A landscape with many valleys, sampled at points; each row gives a point and its height.
From any point a ball takes the steepest step (drop divided by distance) to one of its 6 nearest points. It stops when none of these is lower. Distance is the straight distance between rows; heights are no part of it.
k_608: [ 89 152 145  82 131 108 110  85 126]  (h 6.03)
k_370: [ 79 132 151  94 126 150 112  86 124]  (h 4.22)
k_490: [183 151 120 161 133  72 152 150 132]  (h 2.00)
k_603: [144 113 127 148 146 129 111 138 117]  (h 2.58)
k_785: [173 107  98 160 120 135 137 177 132]  (h 1.56)
k_179: [133 117 137 139 150 123 108 125 116]  (h 3.24)
k_746: [185 117  86 159 103 116 164 182 139]  (h 0.73)
k_409: [174 139 123 156 136  82 141 151 128]  (h 1.92)
k_790: [ 80 157 150  68 115 113 116  80 135]  (h 6.02)
k_934: [111 149 148 112 148  98 106 101 119]  (h 5.75)
k_708: [140 135 142 136 148 107 110 125 115]  (h 3.25)
k_325: [103 130 149 112 142 126 107 100 115]  (h 5.33)
k_953: [116 117 144 130 144 136 106 109 113]  (h 3.20)
k_468: [ 95 121 144 117 140 149 103  99 115]  (h 3.57)
k_548: [ 71 153 150  68 106 136 122  72 141]  (h 5.79)
k_713: [165 120 120 159 139 111 127 156 124]  (h 1.93)
k_497: [135 142 141 130 148  93 118 122 120]  (h 2.03)
k_739: [109 101 138 137 147 169  99 119 115]  (h 0.99)
k_743: [100 145 148 101 138 113 106  92 123]  (h 6.28)
k_204: [173 109 105 161 126 123 139 172 133]  (h 1.79)
k_909: [ 67 137 148  76 113 153 114  78 134]  (h 4.79)
k_968: [ 61 118 158  98 117 202 121  87 134]  (h 2.69)
k_723: [178  94  79 148  92 158 166 202 134]  (h 3.03)
k_649: [193 155  89 164 104  84 186 167 141]  (h 2.11)
k_35: [120 161 152 109 150  77 114 105 117]  (h 5.00)
k_687: [182 113  76 154  93 128 172 190 138]  (h 1.25)
k_783: [ 90 163 146  78 134  93 112  84 126]  (h 6.19)
k_25: [ 79 165 147  71 123 105 116  77 133]  (h 6.08)
k_194: [181 104  83 160 105 135 160 192 141]  (h 1.48)
k_81: [122 128 143 133 148 117 108 117 116]  (h 4.09)
k_795: [147 159 148 133 150  72 124 121 122]  (h 3.45)
k_522: [124  88 126 154 146 170 105 144 119]  (h 0.58)
k_525: [ 70 170 147  56 103 109 124  74 145]  (h 6.09)
k_516: [132  90 119 163 142 181 108 158 124]  (h 6.72)
k_697: [200 166  90 165 105  79 192 165 146]  (h 3.07)
k_765: [ 80 147 148  81 127 130 113  81 126]  (h 5.68)
k_963: [176 122 114 162 128 100 143 163 133]  (h 1.54)
k_338: [164 152 134 147 149  71 133 140 126]  (h 2.42)
k_307: [ 70 101 147 123 138 197 113  97 123]  (h 3.31)
k_815: [ 57 127 154  86 109 186 124  83 137]  (h 2.71)
k_347: [167  85  78 152 101 170 158 207 136]  (h 3.51)
k_39: [156 129 130 146 146  99 125 140 122]  (h 2.49)
k_266: [190 129  84 158  98 107 179 181 137]  (h 1.11)
k_237: [ 68 118 152 101 125 182 115  89 125]  (h 2.47)
k_499: [141  90 111 163 144 167 111 166 123]  (h 6.40)
k_244: [192 163 107 164 116  72 177 161 141]  (h 2.91)
k_853: [148  96 115 160 143 151 113 163 123]  (h 4.46)
k_303: [ 83 136 150  93 136 135 107  86 123]  (h 5.65)
k_262: [147 126 132 150 145 106 116 137 117]  (h 2.74)
k_472: [157 139 134 148 146  85 124 140 125]  (h 2.43)
k_177: [ 87 105 142 128 142 183 102 103 121]  (h 3.41)
k_44: [195 142  82 155  96  95 190 178 142]  (h 1.50)
k_375: [ 51 109 159  99 114 212 130  89 137]  (h 2.99)
k_636: [109 109 144 135 144 157 106 113 115]  (h 0.49)
k_317: [ 78 118 150  97 129 169 112  85 125]  (h 2.01)
k_843: [138 104 125 150 146 139 108 139 120]  (h 2.88)
k_890: [188 122  95 162 110 108 164 176 139]  (h 1.00)
k_757: [189 138 108 161 121  86 164 163 141]  (h 1.46)
k_271: [120 102 137 143 148 156 102 127 115]  (h 3.00)
k_628: [ 66 146 150  74 101 150 123  77 138]  (h 5.09)
k_164: [180 102  78 152  94 142 170 198 142]  (h 2.10)
k_551: [ 92 111 146 121 139 164 104 105 117]  (h 2.73)
k_70: [ 76 178 143  58 115  95 118  76 147]  (h 6.13)

Call two points neighbours if one is among the 6 nearest of the other. Go from one point of each pair to the other, from neighbour to neighbour, staying as low as possible. Name the highest point that can't be avoided.
k_636, k_317 -> k_551
k_746, k_497 -> k_338
k_636, k_522 -> k_739
k_636, k_746 -> k_843

For each start below, name the point where the ball stops.
k_783 -> k_317
k_603 -> k_746
k_743 -> k_636
k_490 -> k_746
k_548 -> k_317
k_697 -> k_746
k_723 -> k_746
